The views of a scene show one set of named points, each view turned or mirrored, and shifted as a whole, with a little noise and some points left out.
In the rows, zero is written as 128.

Scene 1
View 1
K254: [148 118 114 141 119 149 135 153 142 187 172  89 102 136 127 151 112 111
 157 133  85 135 158 152 140 147 134 133 106 148 110 140 110  89 107 129
 175 127 103 139 103  97 125]
K491: [105 189 203  92 121  81 171  98 127 152 145 155 154 158  59  75 146 163
 135 101 172 129  80 121  82 120  72 131 138  54  94  73 141 108 166 153
  70 138 203 108 170 157  95]
K228: [171  95  93 143 125 150 129 161 133 185 182  83  84 127 145 171 117 110
 153 146  84 141 197 153 147 154 146 133  87 154 121 155  97  80 105 116
 202 120  84 135 104  81 120]
K149: [159  84  98 140 117 146 130 151 140 190 196  99  73 131 146 153 105 135
 162 144  78 148 202 153 151 147 141 136  95 148 134 143 104 102 119 119
 195 126 106 150 106  85 122]
K288: [158 110 114 128 127 145 146 151 138 186 172  83  96 141 138 159 130 111
 154 133  98 134 169 149 133 155 132 140  99 134 113 146 108  86 109 134
 187 121  94 128 102  85 118]
K787: [139 128  98 135  93 160 126 154 142 192 162  90 119 137 121 138  84  87
 164 137  73 118 136 164 154 154 133 126 125 178  88 123 136  84 101 131
 174 134  91 167 102  94 123]
K756: [127 157 114 119  96 153 132 159 131 185 131  78 160 150 109 133  96  61
 156 121  93 104  86 160 125 151 106 125 137 169  55 120 148  69  87 138
 150 123  82 151  97  98 127]
K146: [120 150 175 104 110 102 162 108 132 171 158 152 141 154  74  99 122 156
 142 114 140 126 108 140 105 134  96 128 136  85 105  89 133 101 154 145
 100 140 174 124 145 139 104]
K63: [129 102 124 130  91 126 133 115 132 182 191 159  92 129 110 109  71 165
 173 128  91 131 161 143 142 131 136 128 130 141 117 101 133 113 159 134
 138 146 160 173 130 115 121]
K547: [121 187 173 101 120 112 166 124 125 165 133 109 165 158  71 109 141 111
 131 113 137 116  86 137  91 133  85 127 134  98  76 104 134  85 122 150
 104 125 142 106 138 134 106]
K389: [109 177 173 103 109 104 160 117 133 163 147 146 158 156  67  93 118 132
 146 114 142 117  90 137  99 131  91 129 145  97  84  81 149 103 139 153
  97 136 164 125 139 143 107]
K897: [119 156 168 104 109 104 156 107 132 162 166 157 128 148  79  91 105 158
 153 108 136 129 117 140 113 130  93 133 133  95 101  88 138 114 157 146
 101 145 176 134 140 137 107]
View 2
K254: [136 130  95 130 151 101 141 151  87 168  98 112  85 127 133 133 134 115
 120 169 103 134 118 156  88 161 115 136  77 157  93 191  67 101 124 137
 116 123 106 143 158 108 111]
K149: [152 135  91 123 140  84 152 159  91 166  81 118  89 112 130 131 155 135
 124 160  88 127 114 145  69 173 101 109  88 179  70 191  34 115 122 137
 125 116 135 137 169 115 110]
K228: [141 136  76 126 155  68 140 157  91 171 105 115  75 102 121 139 161 124
 130 173  98 141 120 170  81 162 117 114  65 175  76 203  31 113 118 141
 118 110 124 137 161 118 111]
K547: [ 97 123 127 162 149 180 152 123  87 149 157 107 153 169 123 155  83 103
  91 130 129 127 102 133 155 121 124 186 119 117 165 156 136  69 140 120
  88 130  61 123  90  94 160]
K787: [126 120  92 131 157 107 136 142 112 156 102 127  85 148 141 116  97  93
 121 185 127 144 128 148  81 166 118 141 102 149  96 194  98  97 123 146
 128 121 105 154 180  87 102]
K756: [105 113  99 146 153 124 120 140 108 156 143 126  86 164 138 117  74  65
 112 191 156 147 137 166 107 137 131 166  94 123 128 196 137  77 114 136
 115 122  74 143 165  85 103]
K146: [106 128 134 153 146 171 161 124 105 142 128 115 149 166 133 141  92 121
  94 122 126 117 100 126 133 142 112 169 135 143 146 148 119  77 149 119
 107 142  82 127 114  86 149]
K897: [106 131 132 153 142 174 164 119 104 140 122 115 152 172 136 144  88 114
  94 128 123 121 101 113 136 136 111 164 135 144 147 149 120  79 144 119
 107 143  90 123 114  89 143]
K288: [128 132  90 136 151  90 141 154  81 166 120 112  90 121 117 144 150 118
 121 163  98 136 121 167  98 152 113 130  73 160 105 188  49 104 121 138
 113 108 101 134 144 114 121]
K63: [136 141 133 121 127 148 188 133 118 121  53 112 145 154 147 112 111 160
 111 107  93  95  88  93  88 172  81 115 181 186  95 140  62 108 159 134
 150 148 141 131 144  80 131]
K491: [ 88 135 159 165 135 219 183 114  88 134 151  98 206 176 115 161  85 142
  74  78 114 105  75 102 179 117 106 184 150 119 188 112 129  67 163  99
  84 150  66 106  56  87 192]
View 3
K787: [113  99 122 127 147 134 106  93 111 179  88 112 115 134  99 112 114 155
 137 136 142 163 110 146 110 155 117 122 137 138 121 112 122  82 107 150
 114 157 124 163  72 128 152]
K254: [120  78 105 123 117 134  74  85  90 156  69 117 111 139 100 112 133 152
 115 145 137 145 144 161 114 163 113 133 127 137 117 131 128  86  91 163
 101 155 136 169  79 100 163]
K756: [ 87 121 138 127 137  87 115 122  80 191  74 139 111 152  94  93  71 173
 135 143 137 180 114 160 120 123 112 127 171 137 132  83 136  80 104 141
 140 178 129 141  80  92 138]
K491: [148 204 109 140 164 100 166  94 159 113  99  96 145 246 153 211  95 150
 119  69 152 131  94 163 122 177  75 140 182  76 129  96 132 136 146  56
 102 189  99 113 138 241 108]
K228: [127  54  92 127 110 141  53  71  75 155  62 116 110 117 100  91 151 157
 105 154 127 138 172 162 113 172 113 139 106 143 122 145 134  82  85 185
  95 144 141 180  80  83 173]
K547: [128 169 116 132 152  80 135 107 113 142  76 123 129 219 118 156  75 165
 118 100 141 152 107 166 131 154  94 139 185 103 131  89 136 114 129  94
 122 186 115 118 122 167 118]
K63: [132 104 109 136 159 166 116  78 158 166 115  85 125 121 119 147 143 141
 160 121 148 135  95 128  89 171 120 110 123 135 123 124 108  92 115 133
  86 150 117 182  57 173 168]
K146: [126 156 115 137 149 109 137 104 137 153  89 108 132 190 122 160 100 153
 133 101 149 149  99 155 111 159 102 126 163 107 128 104 128 110 116 101
 108 175 113 138 101 180 129]
K288: [130  81 101 132 108 129  66  81  87 144  63 117 117 145 101 113 140 156
 101 147 133 134 163 168 118 162 104 144 122 129 127 131 128  95  90 167
  96 151 138 162  95  99 155]
K897: [118 152 124 137 161 109 144 102 128 156  98 107 130 182 115 162  95 159
 136  94 147 150  95 148 116 159  99 128 162 109 129 103 126 108 119  97
 102 171 110 145  99 179 127]
K389: [129 169 120 133 164 103 152 101 143 142 100 111 139 210 125 170  91 162
 131  85 149 141  96 153 118 159  97 132 177  97 133  90 133 124 135  82
 109 178 101 130 116 203 117]
View 4
K491: [103 160  48 121 119 166 126 111 154  69 145 154 178 112  74 111 146  45
  91 136 139 147  69 112  99  20  70 170 113  89 154 154 192  98 121 126
 172 104  99 152  97  53 145]
K897: [105 141 104 113 138 133 131 129 145  94 134 116 151 121 139 152 125  77
 124 128 124 136 104 101 105  64 100 149  82  91 156 123 165 117 110 129
 135 120 109 162 111  92 122]
K389: [107 144  78 117 134 139 133 129 151  89 135 132 158 120 117 138 127  64
 116 130 124 131  97 101 107  40  97 156  86  96 160 141 179 107 113 127
 144 114 102 158 107  77 137]
K146: [106 138 100 117 133 133 136 125 147  85 137 117 154 122 141 142 127  74
 119 125 126 136 107  97 113  57 104 147  88  83 161 124 167 115 109 126
 143 109 113 163 108  90 126]
K547: [114 142  73 107 137 112 134 118 174  79 146 122 152 107 122 128 134  85
 124 139 114 138  90 107  99  44  98 143  87  92 137 149 172  79 100 147
 110 117 101 140  93  86 119]
K149: [ 95 134 178  86 127 110 134 105 122  99 123  87 114 153 225 209  84 134
 126 100 118 129 137 105 165 129 122 104  89  70 115  38  94 165 144 157
 110 135 132 155 130 169  82]
K288: [ 97 139 156  82 125 100 131  88 139  95 136  85 118 135 205 191  93 140
 132 105 110 138 118 110 154 106 120 101  93  81 105  68 103 132 127 159
  87 134 129 141 113 160  78]
K756: [141 107 137  98 163  67 133 150 161 104 142  66 125 115 189 156 117 115
 163 142 103 116 140  83  99  85 145 115  55 100 147 123 150  80  91 153
  60 132 109 150 114 131  98]
K228: [100 132 172  76 129  89 129  93 134 108 132  75 117 141 227 211  87 148
 133 107 111 131 134 113 153 125 124  97  86  73  99  48  86 145 130 159
  81 137 134 141 116 176  79]
K63: [ 84 137 167 121 138 150 132 141 108 108 117 106 147 148 184 192 108  89
 116 114 135 134 136  90 136  93 116 140  74  83 165  74 135 186 134 120
 159 124 119 181 143 111 128]
K254: [106 126 164  93 137 102 131 110 136  97 135  81 116 141 207 194  94 128
 139 110 115 123 124 106 143 112 120 105  83  85 116  72 114 130 123 154
  93 141 123 148 120 150  85]
K787: [121 119 173 105 153  83 132 146 134 109 128  67 120 134 217 183 100 123
 157 119 113 115 148  91 122 108 141 119  60  90 148  86 134 126 105 138
  84 141 121 155 129 147  94]
View 5
K787: [120 122  82 135 104  99 171 131 103 139 112 114  94 141  98 103 110 143
 115 137 141 102 107 169  56 144 142  57 146 172  79 112 106 146 116 164
 173 145 134 156 138  95 112]
K547: [ 93 134  78 154 133 132 142 108 162 107  97 138 154 140 177 149 102 115
  96 154 131  85 119 105 152 134 188 127 169 165 181 103 101 160 117 167
 169 144 144 105 108 116 133]
K149: [152 153 137 131  97 117 160 160 106 143 136 118  79 141 110  81 161 155
 164 103 122  68 110 180  41 136 107  61 160 129  57 106 146 152  97 154
 141 154 134 156 114  97  94]
K228: [143 147 136 122  94 118 155 176 105 154 135 120  77 152 110  64 146 170
 176 115 114  73 139 178  53 132 120  68 161 146  52 108 136 162  93 163
 147 154 150 163 132 101 101]
K63: [150 148 128 165 113 106 157 116 136 121 108 121 117 138 123 144 162 117
 106 123 112  86  40 155  48 124 112  65 148 128 130 111 146 128 141 141
 151 143 121 118  84  87  95]
K491: [110 151 101 180 146 149 125  96 195  96  94 140 180 139 218 180 128  84
  79 148 120  78  69  76 174 117 184 156 175 135 235 104 128 148 144 158
 156 136 136  75  68 128 130]
K897: [116 136  93 171 131 122 152 103 148 113 104 128 144 133 162 151 120 106
  87 147 125  95  81 114 116 132 161 106 161 155 169 108 111 135 126 158
 161 141 133 111  94 110 120]
K756: [102  97  43 136 110  98 168 117 109 135  97 114 121 137 107 108  75 143
 105 153 134 114 131 147  93 145 169  75 148 197 108 107  76 149 109 177
 180 144 150 146 157 111 116]
K146: [118 140  93 164 127 124 148 111 145 112 102 129 144 132 161 153 125 108
  90 144 126  90  79 113 118 127 166 108 162 152 169 108 119 143 123 154
 165 146 138 106 100 115 121]
K288: [132 151 122 130 100 121 150 154 119 137 131 118  93 148 130  77 134 159
 166 132 116  64 139 156  75 138 134  81 165 148  75 106 130 159  93 171
 149 147 145 153 130 102 100]
K254: [132 141 112 135  99 117 161 151 113 135 119 121  91 147 113  90 126 150
 151 128 121  75 128 159  65 139 133  74 163 151  78 109 121 153  96 163
 157 150 145 157 130  98 107]
K389: [113 135  84 173 136 132 140  99 162 105  93 131 163 137 179 168 121 101
  80 154 121  93  73  98 135 122 172 126 160 161 201 103 110 139 131 155
 163 147 136  98  88 123 126]
View 6
K897: [119 101 137 145 160 162 133  96  90 104 129 120 139 125 167 147  96 114
 112 129 171 131 176 141 152 123 119 125 136  95 101 116 191 121 111 126
 115 125 117 159 153  95 165]
K63: [128 133 136 140 164 131 156  98  56 126 112 152 121 144 170 162 107 139
 114 145 156 126 112 124 130 102 110  93 172 141 130 124 150 109 144 127
 144 127 133 188 110  87 140]
K288: [130  85  86 116 151 154 117 156 148 125 138 172 104 178 131 144 165  93
 174 191 150 163 118 128 130 109 109 138 166 127 116 160 150 132 148  88
 131 117 148 172 119  76 131]
K547: [141  42 152 134 151 185 114 113 125  83 148 119 148 121 153 138 106  80
 136 132 180 138 202 174 156 137 116 149 120  92  93 133 207 143 102 128
  81 122 112 137 199  76 173]
K149: [140 107  86 123 167 136 130 156 120 134 125 186  91 187 143 153 162 111
 164 196 132 160  93 108 116  91 106 114 182 159 135 165 122 117 162  90
 151 116 154 191  99  80 117]
K787: [ 83 153  57 133 162 151 132 134 139 112  99 139 110 163 145 163 164 105
 152 177 154 162 126  98 143 104 104 125 181 111 106 130 157 118 118  85
 149 118 145 183 108 101 140]
K228: [138  99  63 117 157 144 122 162 147 135 128 183  99 190 135 149 181  99
 182 204 141 170  96 110 121  98 103 130 189 149 128 176 127 123 157  86
 150 118 163 177 101  76 122]
K756: [ 63 143  52 135 161 167 128 140 167 104 104 106 132 147 142 160 168  93
 146 157 161 164 166 104 160 114 112 145 153  78  89 121 177 127  96  84
 126 127 135 158 127 110 163]
K491: [147  53 209 140 151 178 129  76  64  79 153 108 157  99 179 144  61  99
  98  99 185 111 211 185 156 145 124 127 106  90  88 109 220 137  99 162
  80 127  95 148 214  80 182]
K389: [135  77 191 149 154 166 141  79  64  93 142 118 145 109 175 146  66 113
  96 103 184 119 187 167 150 137 118 121 114  89 103 101 212 124 108 146
  93 127 101 155 183  85 180]
K146: [124  95 142 143 150 163 137  97  98 103 126 121 137 125 167 152 103 105
 115 131 170 129 169 147 153 128 114 125 130  93 102 114 194 123 115 123
 108 135 118 161 165  88 163]

In a view up to two points have been moved. Name them for each view, in the order of its rows, or write none.
view 1: K146, K897
view 2: K63
view 3: K787
view 4: none
view 5: none
view 6: K547, K389
